Points, in no order, along strands that fork, close into loops and pass close to each other.
In the rows, zero is written as 128.
Points whose rows are less than 219 apart are linked; no others are. Some points are linked to none.
zeput: [106 146 135 147 104 132 130 109 137 150  84  50 106  91 122 130 146  91
  91 169 172 115 156  80 109 162 117  79 200 116 158 128 105 140 155 155
 188  91 178 122  90 126  97 103 161 120  80 151 104  88  33 146 106 139
  91 103 107 108 117  92  72  92 126 129 144 112  81 149 158 126]
fasu: [132 178 127 153 104 138 118 128 141 107 163 130  97 140 126  98 123  82
 180 118 195  68 135 157 147  76  99 102 197 130 149 127 124 124 143 129
 139 115 137 113 132 140 124 179 140 168 204 110 125 129 105 116 146 124
 137 134 138 103  87 127 124 185 188 133 103 113 136 144 132 164]
zokot: [ 81 124 124  75 110 103 149 142 126 131 129 124 185 116 146 159 171 137
  84 148  88 178 145 135 120 157 115 112  55 123  82  74 145 117 131 103
 125 143 104 132 122 136  95  97 135  61  70 113 171  94 137  94  97 153
 127 138  91 131 181 107 150  70  94 151 169 141 152 143 146 113]
Sagi: [ 99  78 206 173 136  98 104 122 133 165 101 109 154 126 141 168 157 223
 125 109 148 101  77 167 136 147 189 188 115 184 125 146 124 134 126 118
 115 113 129 117 135 189 170  72 130  93 159 114 126 149 147 124 139 120
 119  87  77 161  85 142 124 124 107 108  75 147  91 129 112  96]
kunag: [141 146  70 122  92 143 149 120 140 151 115  95  90 140 153 125 116  75
 109 162 121 133 153  85 112 107 102  77 171 100 166 147 101 103 132 153
 104 134 148 111 108  85  87 144 125 156  78 150  87 101  86 155 134 137
 133  96 170 127 112 110  69 137 151 144 163  82 102 146 116  96]
podil: [133 151  59 119 125 142 120 105 120 121  87 178 119 137 161  88 145  90
 117 127 108 138 151  66 107 138 125  78  93  54 170 150 108 166 101 158
 121 173  82  96 128  83 125 172  99 202 146 117 144 128 145  88 141 132
 181 134 190 131 144  94  97 138 127 104 171 104 153 181 158 112]
Robi: [136  91  29  84 154 163 133 159  99 123 161 126 125 102 119  58 130  68
 142 142  77 141 121  68 100 101  96 140 123  88 145  66 138 170 132  80
 111 182 116 130 138 109 143 154  90 165 121 147 138 147 117 154  82  82
 110 135 217 124 211 130 105 151 119 128 113 110  95 108 176 111]
ruge: [136 165 109 118 144 156 113 121 150 106 104 135 152  85 127 104 130  73
 107 128 114 139 124 139 110 135  67  80 107  81 141 115 145 170 129 143
 140 160 110 142 116 137 149 112 119 169 106 139 147 138 127 105 150 111
 125 185 151 153 152 176 149 136 125 113 157  86 172 140 138 104]
gagu: [132 167 173 137 145  80 122 103 125 126  85 128 115 120 176 140  94 174
 137  97 167  85 109 142 173 128 149 148  88 125  92 162  79 111  93 154
 103 105 139 104 133 144 144  76 193 119  90 146 112 164 151 113 120 143
 153 121  92 122  84 158 112 149 138 102 140  75 105 144 102  68]
bop: [149 152 119 107 132 126 173 130 122 117  88 179 123 100 117 129  93 151
 136 113  96 148 150 131 176 109 105  99  72  72  40 139  90 120  92 152
 121 126 106 134 129  71 128 121 169 130  52 130  92 105 167 164 155 167
 137 127 116 126 134 138 143 137 114 145 144  94 156 129 124  74]
vobis: [119 122 191 149 116 135 129 111 141 139 186  90 135 142 112 165 147 157
  87  94 138 125 115 177 155 136 116 123 131 154 131 128 172 125 140 142
 126  95 115 177 153 151 141 110 152 106 176 119 120 151 177  87 156 131
 158 177  71 162  85 200 149 142 148 106 125 130 155 137 113 183]
Vuna: [174 125 152 149 119 137 134 132 140 141 183  86  69 161  91 166 125 129
 120  95 167 113  93 151 209 117 142 133 155 163 135 144 148  70 137 139
 133 115 155 121 205 140 151 232 132 129 179 126  80 123 153 127 131 134
 144 152 157 139  93 134 141 166 160 141 131 131 138 110 101 174]
vakop: [140 165 101  70 107 118 158 149 130 122 174 161 141 133 119 132 154 132
 113 104 115 150 173 149 157 147  48  80 134 102  88  95 180 121 112 128
 137 114  75 170  78  90  96 111 151  92 112 111 120  82 145 121 109 117
 117 181 123 116 141 131 169 110 111 157 115 125 178 102 161 148]
nele: [162  88 151 117 114 160 137 144 149 149 120 111 128 110  83 120 104  79
 136 150  86 124 131 119 131  95 131 118 167 103 135 115 137 130 164  85
 111 180 171 154 133 116 103 146  89 168  85 156 128 104  77 196 156 113
 142 120 177 143 139 137 131 137 127 139 116 166 163  93 114 108]
gaba: [134 158 115 103 116 150 155 172 129 133 181 115 125 106  99 128 151 118
 126 122 105 150 132 141 140 143  36  88 192 139 109  66 186 122 150 119
 143 110  94 184  85 125  91 100 125  92  96 143  95 102  99 157 112  88
  71 152 109 114 149 155 172 105 113 152  91 136 141  74 171 153]
zipo: [159 119 155 106 117 112 124 129 125 129 176 120  96 163 127 150 112 148
 129 102 138 141 119 158 207 115 178 163 114 188 106 153 157  73 100 117
  83 117 152 123 174 134 157 192 113 133 147 136 138 140 181 113 116 141
 181 164 142 125  85 141 141 138 135 121 155 159 126 111 109 147]
Gufa: [ 88 119 130 131  92 137 126 135 129 129 164 116 123 159 118  98 158 124
  93  86 146 113 131 128 108 149  81 138 137 126 157 133 176 139 158 136
 167  98 120 154 118 167 114 108 150 112 208  99 106 145 139  98 143 128
 132 131  79 124 128 146 136 124 155 131 111 133 159 130 135 188]
nen: [151 104 118 114 187 133 138 150  85 105  93 178 164  76  98 109 146 128
 164 119  91 112 127 107  98 161 139 136 126 108  86 109 104 150 114 124
 155 166 110 145 114  98 124 129  91 150 106 137 128 114 113 198 121 111
 114 103 133 110 205 100 176  86  62 163  49 188 137 116 183 127]
nit: [114 100 129 117  98 130 130 130 115 164 183 115  95 161 132 110 127 148
 105  97 100  97 129 110 156 104 124 202  97 114 111 142 152  79 104 102
 101 119 118 148 144 169 140 120 142 127 166 102 108 121 165 146 128 119
 171  91 113 129  94 168 124 155 150 104 108  99 149  92 116 118]
Gelo: [146 130 129 172 182 127 105  93 127 115  36 207 153  96 121  91 119 129
 151 105 135 116 116  77 107 143 146 122  80  79 129 140  81 196 120 158
 157 172 117  95 129 137 180 144 114 188 127 134 141 146 140 126 155 119
 141 112 142 145 144 112 122 147 100  99  90 123 156 143 145 103]
beki: [129 114  94  88 107 125 142 114 127 129  93 125 122 161 179 126 119 103
 113 181 110 165 152  97 118 108 141 106 110 124 132 148 104 109 107 116
  67 149 146  76 142  89  97 114 130 139  82 144 143 107  95 152 112 143
 145  94 161 116 116  99  77 102 140 131 195 132  89 153  99  80]
vizev: [110 137  89 103 151 103 135 134 104 131 106 107 132 101 126  76 155 176
  92 106 141 113 117  69 106 171  90 157 109 129 105 129 125 133 143 161
 158 118 140 153 103 144 135  52 181  98 102 153  89 162 113 136  97 127
  96  99  64 111 177 114 115  80  89 141 122  98  85 109 168 127]
Ropu: [108 101 137 145  88 148 112 134  86 172 207  93 104 190 123 128 139 165
 119  81 131  94  95 149 148 103 140 217 124 178 151 130 166  78 129  96
 108 107 137 171 144 173 123 129 136  96 196 103 100 135 138 134 122 127
 173  87  92 121  77 139 118 126 159  89 105 127 133  83 111 177]
bufun: [124 130  99  93 120 116 131 127 100 118 196 142 143 152 164 131 113 145
 141 146  84 181 122 156 110 122 115 184  98 187 121 122 209  99 120  92
  88 133 128 160 145 103 112 109 116 112 156 112 191 157 145  93 110 105
 137 192 131 120 140 132 155 115 132 141 154 145 126 101 114 124]
Luk: [125 142 142 118  88 144 130 141 106 150 180  83 110 130 134 128 136 121
 154 141 125 132 131 136 153  97  75 132 207 142 122  75 182 123 135  92
 110 103 127 156 106 158  90 113 120  96 136 137 117 124  86 171 107  82
  68 123 114 129 106 175 169 118 132 127  66 141 107  79 170 149]
vop: [132 117 156 134 153 160  93 143 129 125 150  95 124  96  86 108 114  67
 152 123  97 115 120 169  95 122 129 139 181 137 155 113 128 154 170  94
 124 162 166 145 107 160 112 145  81 164 117 159 148 150  95 169 151 104
 119 121 123 126 128 147 150 136 149 130  95 169 127 107 119 137]
sazur: [121 163 147 151 177 123  93 134 105  76 175 107 130 126 124 152 110  93
 142 124 149 121 101 194  75 153 151 161 175 209 180 154 134 105 176 143
 143  91 178 150 113 120  99 117 133 116 121 128 161 170  91 100 134 141
 119 149  92  83 111 113 125 123 160 135 122 148 117 124 101 191]
kadet: [167 142 139 175 121 156 140 113 155 167 207  49  71 151  88 158  97  95
 135 111 145  96  99 165 169  78 138 117 183 152 154 129 136  53 147 114
 126 109 165 154 190 130 107 222 156 125 154 136  89 126 106 123 132 122
 147 130 145 130  48 149 133 179 209 108 130 103 159 110  83 188]
kis: [175 141  71  76  92 109 142 135 108 118 168 159 106 169 151 120 117  92
 140 137 112 161 167 111 136  84 136 112 110 106 144 128 134  90  88 111
  98 154 101 131 135  61 100 196 116 160 136 109 173  65 140  98 113 134
 175 195 202 123 135  91 132 150 136 127 174 141 149 177 133 102]
Fela: [115 131 115 123 115 146  99 124  76 150 147  78  76 129 137  89 143 158
 148 119 172  52 118 113 155  97 113 220 163 152 120 104 135  96 124 118
 116 109 151 175  96 163 124  59 160 108 152 166  93 170 100 152 114  97
 111  79 121 122 115 175  77 141 123  74  92  41  74  70 137 123]
kepuv: [122 134 178 157 158 139  72 125 114 108 189 127 114 152  97 143 118 131
 173 122 179  94 143 195 133 111 165 168 185 210 150 143 118 121 134 119
  94  99 156 122 116 169 146 183  87 132 185 122 151 162 170 122 131 157
 121 102 105 107  74 118 147 147 176 133 123 176 111 116 111 208]
Der: [135 131 106 138  94 119 145 117 136 144 110 153 108 165 143 122 128 142
 155 153 129 138 104  80 118 107 107 138 140 111 124 121 148 141 127 121
 126 123 127 116 137 109 133 144 118 142 170  97 133 144 118 144 116  91
  94 128 161 134 128 113 122 148 147 159  93 120  87 109 127 104]
maka: [153 154 163  87 110 116 149 129 155 147 143 175 137 133  71 147 136 160
 151 131 108 131 185 152 182 127 118  50 116 112  91  85 168 132  98 123
 134 121  64 157  66 110 123 155 105 127 110 111 147  72 180 103 151 114
 146 190 144 154 128 131 187 148  89 126  86 158 180 121 165 128]
Felim: [ 99 159  70 135  80 169 136 129 156 154 151  45  99 144 163 122 135  70
  93 169 134 124 128  98  95  96  73  67 177  88 207 110 126 115 132 137
 106 136 146  97 126 124  87 150 144 124 142 141 103 121  78 133 113 109
 116 101 156 126  95 157  79 149 177 125 165  54 101 164 111 127]
datug: [ 90 115 110 151 164 109 157 108 102 138  18 185 182  72 122  98 114 159
 132 136 104 144 100  80  96 146 147  98  45  84  89  91  74 182 110 126
 155 179  99  96 138 128 157 112 138 141  98 140 135 121 141 152 119 127
 122  87 113 142 194  91 163 117  77 126  96 122 136 151 165  95]
meki: [118 146 143 126  99 145 122  96 163 130  62 146 130 142 145 128 141 103
 113 149 144 137 139  92 113 160 136  60  89  65 145 142  91 179 110 144
 137 138  79  75 133 139 123 148 113 157 123 113 165  88 133  86 140 136
 192 129 157 146 129 116  91 120 104 100 195 137 157 205 149 112]
gevu: [110 128 148 176 171 124  75 119 143  88 128 186 143 150 117 115 127 124
 177 129 177 110 145 130  85 121 156 188 116 177 162 157 102 170 122 125
 136 125 122  77 114 171 164 100  87 165 192  94 162 159 142  86 141 149
 107 120 139 116 127 128 132 148 129 112 125 125 113 130 113 140]
Lezi: [ 93 123 105 132  74 168 121 143 104 153 142  57 105 137 152 101 160 121
 153 164 137 115 119 112 146  92  86 152 168  98 141  74 176 140 103  72
 123 130 133 115 122 204 133  99 124  87 187 134 117 152  96 167 113  89
  95 108 131 160 119 180 116 152 140 104  79  88  85 122 166 118]
Zita: [ 95 150  53 105  88 106 143 115 105 132 121 111 123 142 185  74 184 164
  98 132 144 132 144  71 128 148  62 149 138 112 111 110 150 148 114 149
 147 115 116 123  97 135 119  65 176  70 165 116 104 146 127 112  91 141
  91 112  79 127 150 108 111  75  99 145 135  95  91 113 163 121]
vilog: [128  97 109 119 102 175 145 152 159 161  73 134 138  93  86 119 156 108
  95 165 107 139 147  82 124 136  86  64 150  57 111  81 140 155 129 117
 153 162 105 115 109 137 143 133 107 133 105 131 100  87 107 167 133 115
 110 105 169 151 162 131 147 127  93 137  94 119 152 117 175 112]
Fuze: [138 182 102 155  79 163 163 133 158 144 181  71  98 140 138 134 117  69
 125 137 151  96 114 139 132  70  90  89 183 101 173 125 137  96 130 133
 113 112 152 134 139 115  88 183 172 148 148 120 107 124  82 124 134 110
 137 135 153 121  66 163 107 186 200 120 144  46 137 150 108 152]
leneg: [168 168 127 128 143 110 147 111 145 104  87 173 122 107  91 122 114 158
 113  76 161 120 112 118 179 137 106  88  97 101  90 175 141 129 117 204
 152 109  98 162 154 123 175 148 170 136 160 123  83 147 169  78 145 151
 149 188 102 144 136 148 143 174 126 145 127 124 175 137 112 144]
Sufo: [119 148  74 121 119 160 127 127 148 117 136 117 115 110 125  68 146  92
  94 109 143 100 130 110 120 137  54  87 128  75 163 131 155 150 147 150
 165 142 124 149 123 147 131 107 147 159 166 125  98 163 126 108 134 109
 106 149 124 137 141 188 117 147 142 116 137  77 157 133 132 149]
fur: [139 103 134  84 123 133 135 157 122 106 171 120 150 148 126 149 132  97
  79 101  72 175 161 153 138 163 143 108 109 109 115 151 135  86 140 115
 131 139 130 177 122  96  85 122 137 100  71 130 138  84 130 122 136 163
 190 156 133 118 127 127 131  98 118 141 184 168 196 122 120 152]
Metek: [122  66 190 195 175  76 123 121 140 143  83 181 155 118 118 159 116 206
 169  98 153 143 125 144 125 150 199 129  70 164 125 133  73 176 120 155
 163 132  92  96 136 163 184 171 100 150 129 115 145  86 209 123 150 167
 109 114 108 160 166  83 171 154  83 123  85 178 123 165 146 114]
Gid: [155 146 148 171 133 145  90 122 145  88 166 150 105 151  92 119 126  79
 192 130 182  84 135 156 113  88 146 154 196 171 172 153  99 128 156 117
 141 121 151 100 136 137 134 202 101 176 193 119 126 135 114 148 151 152
 125 116 170 101 101  86 120 153 180 146 109 154 133 128 105 188]
Kolu: [ 91 136 134  92  95  94 166 120 120 115 120 140 172 135 185 188 159 151
  95 159 127 199 134 155 114 160 140  90  65 159 100  86 145 142 139 125
 112 116 100 116 149 105  80 109 154  37  89 105 171 105 136  81  88 152
 104 159 125 135 149  62 110  54 122 173 205 141 114 145  91 131]
kon: [168 100 170 119 115 117 135 139 154 125 156  99 124 168 144 163  94 138
 138 132 137 162 130 166 185 119 198 129  95 183 143 137 127  99 123 105
  69 144 187  89 183 124 143 191 112 148 127 151 179 114 133 124 118 146
 179 175 172 137  77 126 122 116 120  99 204 169 121 152  94 119]
mopa: [107 164 153 130  82 141 125 113 160 111  96 108 131 155 159 141 161  71
  97 142 168 125 141 121 123 144 109  73 163  87 160 131 112 165 131 124
 141 115 121  92 106 143 103 128 134 130 137 120 145 103  96 107 129 137
 170 126 142 112  97 122  92 107 136 125 164 137 140 202 137 140]
Leg: [111 118 170 187 213 109  55 139  98 128 163 139 156  98 134 160 105 172
 163 126 150  77 101 196  87 127 183 216 172 201 147 143 115 143 129 133
  76 112 145 144  79 167 155  90  94 112 152 141 155 185 171 123 138 113
  80  89 100 128 136 153 144 164 144 135  83 134  78  93  86 142]
Dedi: [117  82 216 199 146 100 121 126 133 154 160  72 134 139 133 197 162 199
 105  98 157 114  99 197 169 164 169 133 131 195 135 117 141 143 133 154
 122 101 128 115 162 169 174 126 124  90 183 113 123 167 180 108 150 130
 131 145  78 189  66 176 146 126 125 110 112 146 114 139 118 159]
Lotug: [ 95  97 199 112 118  78 129 124 104 121 145 121 152 157 186 168 135 163
 127  85 136 148 124 183 163 144 188 138 100 187 115 142 116 136 106 120
 114  73 119 133 129 159 134 132 138  69 110 117 168 113 178  97  93 136
 169 144  81 140  93 131 135  85 106 108 127 169 108 152 131 132]
bivi: [137 124  86 139 159 131  92 133 119  78 149 195 113 163  89  85 123 108
 157 123 131 121 122 116  95 118 148 183  90 156 171 167 140 128 119 136
 139 120 109 108 132 135 162 164  82 167 218  89 156 150 179  78 126 152
 133 152 157 113 160 102 129 163 140 114 132 140 158 134 127 175]
zupi: [110  85 188 146 141 131  89 129 164 103 143 103 155 145 134 149 127 109
 105  92 145 120 100 187 120 174 180 120 106 148 197 176 100 147 145 132
 138 110 134 115 140 178 139 143 113 147 131 114 157 119 134  77 135 138
 175 137 115 118 101 140 116 131 143  83 164 165 154 169  98 147]
sur: [164 102 148  97 100 149 159 155 131 146 141 114 113 131 113 153 121 103
 137 157  85 138 185 117 165 103 102 107 189  95 102 110 116  93 115  82
 116 137 149 150 113  82  70 145 109 125  51 148 102  42  83 195 143 139
 133 106 146 105 129 133 131 108 131 144 128 166 158  92 133 109]
Tum: [127 120 130 146 116 134 133 118 130 164 125  93  82 138 135 110 127 151
  86 117 132  88 129 110 138 119 120 172 127 122 115 145 142  78 141 145
 137  94 156 145 133 129 119  78 173 122 128 138  81 168 104 137 139 119
 135  88 106 117  96 176  93 146 142 114 123  60 120  90  96 113]
naz: [109 124  92 117 167 133 185 123 108 139  51 165 153  86 113  99 108 156
  99 124  89 154 134  85 130 131 119 100  50  76  51 111  79 138  96 135
 141 150 110 118 129  99 123 104 159 125  56 137 101 121 143 183 116 151
 119  84 114 128 183  98 141  87  90 157 127 105 125 130 151  95]
Zaru: [145 112  66  82 146 129 173 136 108 128  95 166 145  84 126 106 140 134
 155 166  83 147 152  68 135 131  92 105 139 100  45  59 114 159 105 115
 136 172  87 126 130  76 106 131 103 125  86 143 109 100  92 177  87  90
  71 114 165 110 199  86 164  81  78 145 103 160 100  96 183 108]
vaveg: [104 100 144 142 104 109 123 103 144 151  79 146 116 169 144 110 130 195
 173 156 112 136 102  97 165 114 170 174  35 146  96 135 135 120  87 104
 103 127 110  87 156 164 161 105 122 137 175 112 148 166 164 117 129 108
 149 116 133 156  98 136 113 143  86  83 122 119  99 125 123  72]
sino: [ 99  82  51 102 112 172 137 157 130 161 133  99 135 102 123  99 144 118
  99 174  72 149 119  59 105 111  90 127 121  72 133  66 162 150 130  96
 128 172 115 108 136 160 149 134  97 122 129 133 126 150 136 150 104  89
  93 104 177 153 196 153 121 146 105 131 108 103  99 103 166 100]
pidem: [169  89 165 184 204 100 119 131 139  98 101 194 137 107  79 145 119 168
 184 122 123 153 129 136 107 138 171 141 102 160 109 151 111 161 127 152
 151 143 102 109 148 136 182 159  70 159 160 117 134 138 169 130 156 150
  99 150 133 150 172  91 175 160  99 155  88 184 130 118 132 138]
Sufun: [ 94 115 157 143 117  95 139 136 127 111 110 111 188 138 189 198 134 154
 117 156 130 186  99 182  85 166 148 124 102 174 161 110 139 150 157 117
 134 111 131  93 156 111 127  92 137  71  99 106 182 129 114  86 103 146
  97 149 118 138 133  72 119  78 142 144 176 154 104 163  92 117]
ruraf: [142 157 115 116 132 109 148 113 141 115 105 133  87 156 159 132  93 168
  90  99 157 123 121 127 161 132 146 144  78 129 100 197 118 103 100 186
 101 109 116 108 157 104 143 111 193 124 110 137  92 181 169  86 135 163
 164 155 115 111  78 144  93 144 145 117 187  71 122 157  72 112]
tiv: [114 139 146 139 153  88 133 120 117 130  82 143 149  96 132 123 124 150
 119 105 147 118 100 112  98 158 124 149 122 133 115 145 109 154 150 150
 170 107 138 143 112 141 143  73 157 116 111 131 117 141 116 134 129 119
  92 119  86 120 151 101 140 103 111 144  90 132  98 126 125 107]
Timum: [163 114 103 117  80 173 156 148 164 163 107 136 137 131 109 152 126 117
 109 146  92 137 164  99 153 107  91  49 152  49 137 107 121 111 114  99
 120 137  96 130  97  78 102 159 107 125  95 125  85  43 105 180 156 143
 152 117 197 143 136 121 120 137 128 153 146 109 187 114 155  92]
pibid: [ 99 110 175 130 120 126  98 125 130 110 146  84 132 159 133 127 128 109
  70  83 155 110 114 156 123 165 163 141 123 145 158 172 108 112 143 136
 135  86 160 126 120 167 102 114 155 121 115 132 120 129 104 102 119 140
 186 111  94  86  68 138  76 103 142  99 154 143 150 145  90 166]
popel: [ 82  74 173 166 120  92 133 110 145 150  54 136 140 154 131 154 147 232
 128 129 142 150  95 114 131 150 190 177  56 165  94 146 113 160 107 124
 141 115 107  90 167 177 167  98 124  97 161  95 126 122 163 129 138 133
 117 108  88 152 110  80 129  99  86 124 115 153  79 143 125 109]
liliz: [105 114 121 172 109 158 113 129 123 126 180 115 106 175 107 115 138 146
 116 100 177  74 103 146 103 117 131 182 142 178 189 155 157 103 162 133
 150  96 139 155 153 150 128 128 139 112 225  97  82 168 127 111 151 137
 116 104  97 102  97 126 113 151 182 109 121 123 134 113 102 218]
sasop: [105 168  62 111  82 134 140 114 118 157 117  72 105 128 199 141 161 158
  74 188 127 160 133 101 120 144  98 111 141 134 116 106 159 106 113 143
 123 106 137 116 118 120  94  48 174  60 112 138 104 165 107 116 105 130
  89  97 102 136 121 133  93  83 119 137 161  60  69 107 125 108]
tasu: [194 154  86  49 121 102 148 143  81  99 183 159 108 141 119 159 106 109
 146 137  97 174 141 158 151 107 123 120 166 145 114 154 175  74 108 110
 104 143 119 176 140  50  95 198 119 110 127 136 135  75 132 118 110 138
 163 211 169  96 145  93 157 142 150 153 147 192 156 129 108 156]
kipi: [116  68 180 178 163  87 100 127 158 137 117 151 157 119 149 168 120 146
 144 100 130 118 107 189 112 164 184 112  93 140 179 161  82 178 140 140
 162 127 109  98 117 180 185 155  88 146 120  96 154  94 200  93 133 146
 151 111  93 158 156 124 154 158 109  85 123 164 158 181 128 107]
Vubaz: [127 100  32  68 107 140 172 153 122 146 137 142 136 122 137 135 162 123
  99 184  58 159 177  66 133 121  81  85 136  98 106  61 135 107 115 109
 120 161 104 108 116  83  94 144 108  86  90 124 116  85 110 160  85 142
  93  71 168 122 195  98 127  88 114 166 160 144 125 107 169  99]
galom: [132 154 100 135 132 144 120 117 122 127  83 108 104  98 105  74 138  93
 111 140 171  99 143  56  94 155 108 121 180 112 164 137  86 153 162 160
 186 112 159 129  97 127 144 111 124 161 100 159  94 118  69 167 115 132
  99  81 139 103 156  76  70  87 110 137 117 121  86 140 166 131]
seze: [ 87 154 135 162  88 140 127  92 174 139  66  82 129 131 144 141 147  90
  93 185 180 125 119  94  86 147 134  78 190 100 188 151 100 169 149 153
 163 120 141  60 123 130 115 109 139 128 153 136 127 137  68 122 137 134
 112 103 134 120  97 108  82 114 138 142 161 122  88 186 117 135]
pusa: [146 143  92 132 165 130 107 136  90 116  73 187 108 112  79  62 126 132
 148 100 170  67 125  51 100 147 128 158 153  82 132 168 100 133 137 182
 167 123 157 145 117  94 155 127 124 175 145 148  91 138 120 165 127 116
 123  79 139  92 170  78  92 107 113 153  85 124 136 106 161 135]
rig: [118 138 128 135 138 113 143 115 135 150  67 121 153  84 126 145 131 134
 110 168 115 165 103 104  66 157 137 116 137 127 119 114 117 157 177 137
 172 140 135 128 131 103 126  92 127 102  77 134 109 121  73 164 124 119
  54 107 115 135 179  65 132  78 105 174 113 138  83 123 117 113]
Suvu: [155 167  98  73 115 114 146 140  84 103 206 124 106 152 158 154 107 112
 130 123 113 182 125 161 134  93 110 150 162 162 101 148 172  53 120 121
  92 101 140 177 146  68  79 142 162  96 107 133 140 118 130 109 111 134
 138 187 128 100 115 132 164 123 163 148 148 135 119 110 102 161]
vugut: [165  81 150 156 199 129 120 148 121 110 124 196 155  80  71 124 137 136
 190 128  98 122 153 136  60 142 146 152 173 126 112 125  99 178 130 107
 140 152 108 125  95 137 125 144  54 173 140 129 144 124 123 178 159 126
  99 107 147 146 192 115 196 153  99 173  48 189 134  95 160 140]
movan: [134  92 192 103 143 101 162 147 125 136 152 136 164 106 123 203  51 161
 122 132  63 165 135 188 169 104 166 126  75 149  55 136  99 102 132  94
  80 147 129 153 159  81 117 112 144  78  30 135 135 104 148 163 126 150
 143 133  91 127 143 165 146 110 117 126 164 140 139 116  90  74]
Tepi: [134 148 109 100 127 131 131 129 144 141 127 168 147 104  96  83 130 129
 159 131  76 138 177 107 138 120 118  85  84  87  99  59 156 132 102 140
 162 146  62 151  93  92 130 140 114 163 133 128 175 100 173  88 139  97
 132 177 148 158 176 138 193 143  62  97  76 116 199 135 213 115]
gud: [123 138 161  99 129  86 112 101 112 121 102 143 124 148 178 122 102 161
 181 131 119 117 135 129 185 108 168 171  57 142  61 145 102 109  61 104
  81 123 130 107 135 146 150 103 133 140 110 135 164 151 160 128 113 115
 164 128 111 131  83 153 121 129 112  90 143 115 101 128 121  63]
Timo: [113 125 121 144 127 157 136 141 158 167 102  64 143  88 103 175 154 123
  88 184  96 179 109 118  63 164 123  94 159 137 142  93 164 116 200 137
 166 140 166 143 129 105  82  85 132  74  58 135 118 123  51 145 118 112
  53 113 107 147 150  95 113  80 110 165 142 123  95  97 107 123]
Big: [100 116 132 120 126 141  93 130  96 134 139 114 113 123 138  96 140 149
 184 129 144  98 113 119 170 110 119 200 143 123  89  85 158 142 108  90
  92 135 134 141 104 186 140  91 110 128 171 166 132 172 144 155 134  65
 102 112 126 160 128 196 132 159 111  99  55 107  72  76 144 105]
nened: [137 133  70 136 138 148 110 116 129  94 120 182 125 136 124  80 132  64
 116 126 116 116 118 111  75 141 138 129  92 101 192 166 119 144 126 142
 135 149 113 109 141 111 155 153  88 200 174 108 141 147 132  93 142 124
 154 135 168 113 152 103 102 135 150 116 158 132 163 160 116 147]
biku: [121 117 118  90 133 140 110 135 129 145 161 135 114 123 101  85 116 112
 132 100  92 100 140 112 149 105 125 158  96  93 116 125 144  97 117  94
 126 151 121 156 129 164 145 139 109 166 141 122 143 129 162 141 143 100
 163 125 140 142 134 183 157 157 127 105 105 124 165 103 149 117]
rasom: [131 117 130  90 139 122 157 144 131  95 142 147 145  89 107 143  77 137
 122 131  56 164 174 168 176 107 124 132  75 100  39 142  86  82 104 104
 102 156 115 140 130  59 114 106 168  86  23 133 127 106 176 175 160 169
 133 127 101 116 154 173 149 117 111 124 160 109 156 120 121  76]
San: [142 144 115  92 164 145 118 136 122 117 118 148 160  71 102  83 126  96
 131 109  81 124 162 124 138 130 114  94  95  72 102 113 124 148 107 120
 144 161  99 164  97 132 157 129 111 184  98 155 152 125 162 130 136 109
 149 163 144 155 162 174 179 133  96 111 102 123 180 125 186 103]
radu: [109 149 167 173 196 116  63 128  92  99 190 108 135 102 128 142  97 107
 161 115 148  64 118 202  76 127 151 159 211 183 167 139 112 150 154 149
 123  88 162 156  68 158 136 118 119 119 139 126 154 174 130 108 137 152
  88 113  75 107 113 143 146 163 172 147 107 133 105 124 108 176]
fol: [128 158 159 172 171  79  97 105 120  92  82 192 141 114 129 122 115 146
 178 109 198 106 118 111 103 126 145 162 167 157 133 166  73 159 130 164
 153 108 138 114 102 123 157 109 133 139 157 122 127 138 126 124 139 143
  84 113 103  94 135  92 121 130 131 146  90 146 101 124 125 124]
rutid: [155 166 127 153 154 104 142 110 129 108  83 140 100 141 127 133 105 157
 112 104 186 111  86 125 160 143 159 138 102 167 109 185 130 117 137 207
 136 106 147 127 177 104 167 152 160 134 142 132  85 178 146  81 130 160
 137 173 121 107 115 105 103 146 138 145 153 109 105 149  75 143]
Tezat: [108 124 137 130 159 109 111 145 113  89 165  98 183 131 162 157 124  88
 105 136 104 168  97 195  60 176 153 121 141 181 187 131 140 121 193 111
 132 138 164 141 125 117  91  98 111 102  72 131 180 130  77 102 103 131
 113 148 110 108 134  99 130 102 158 135 158 178 139 138  98 142]
bim: [158 110 130 100  86 144 141 127 163 116 153 114 110 186 164 155 115 100
 118 144 133 170 147 131 148 102 142 114 104 119 151 148 123  87 107 105
  79 137 154 103 161 104 108 159 132 137 114 126 158  94 113 127 123 148
 181 151 177 126  96 121  95 127 143 113 208 142 128 165 104 108]
Lef: [151 156 166 123  86 131 167 134 147 158 127  92 137 141 149 213 120 131
 133 169 112 174 126 159 147  83 111 105 158 135 112  85 166  95 125 106
  81  99 157 129 146  82  94  89 164  79  75 141 124 123  81 137 135 125
 110 155 127 151  67 172 125  97 139 144 158  99 121 124 107 119]
tem: [153 159 116 141 144 134 131  99 149 105  59 189 127 109 117  82 120 135
 144  80 175  81 123  83 153 141 117 104 110  70 109 172  91 162 118 197
 154 149 114 113 134 131 184 141 160 185 170 128 106 155 145  84 156 121
 152 139 113 130 117 138 108 176 137 124 120 105 168 149 125 127]
Tova: [147 127 176 170 159 163  82 130 153 113 123 111 134 120  96 110 118  67
 160 133 154  82 118 175  87 110 165 151 176 164 181 142  88 149 170  92
 116 151 179  98 133 163 124 153  83 186 132 149 143 160  68 146 156 122
 135  94 139 120  85 119 106 143 165 104 120 147 131 127  77 138]

How many points has the smallest loop of links through each point below? Write - if it is on no loop.
liliz | 8
kis | -
zipo | 9
maka | 12

A tip is a point with one link. Name the tips that can be reached along the links from each point below, in the order of the rows.
mopa | sasop, pusa, Timo
kadet | zokot, Robi, bufun, Leg
Metek | pibid, Vubaz
datug | movan
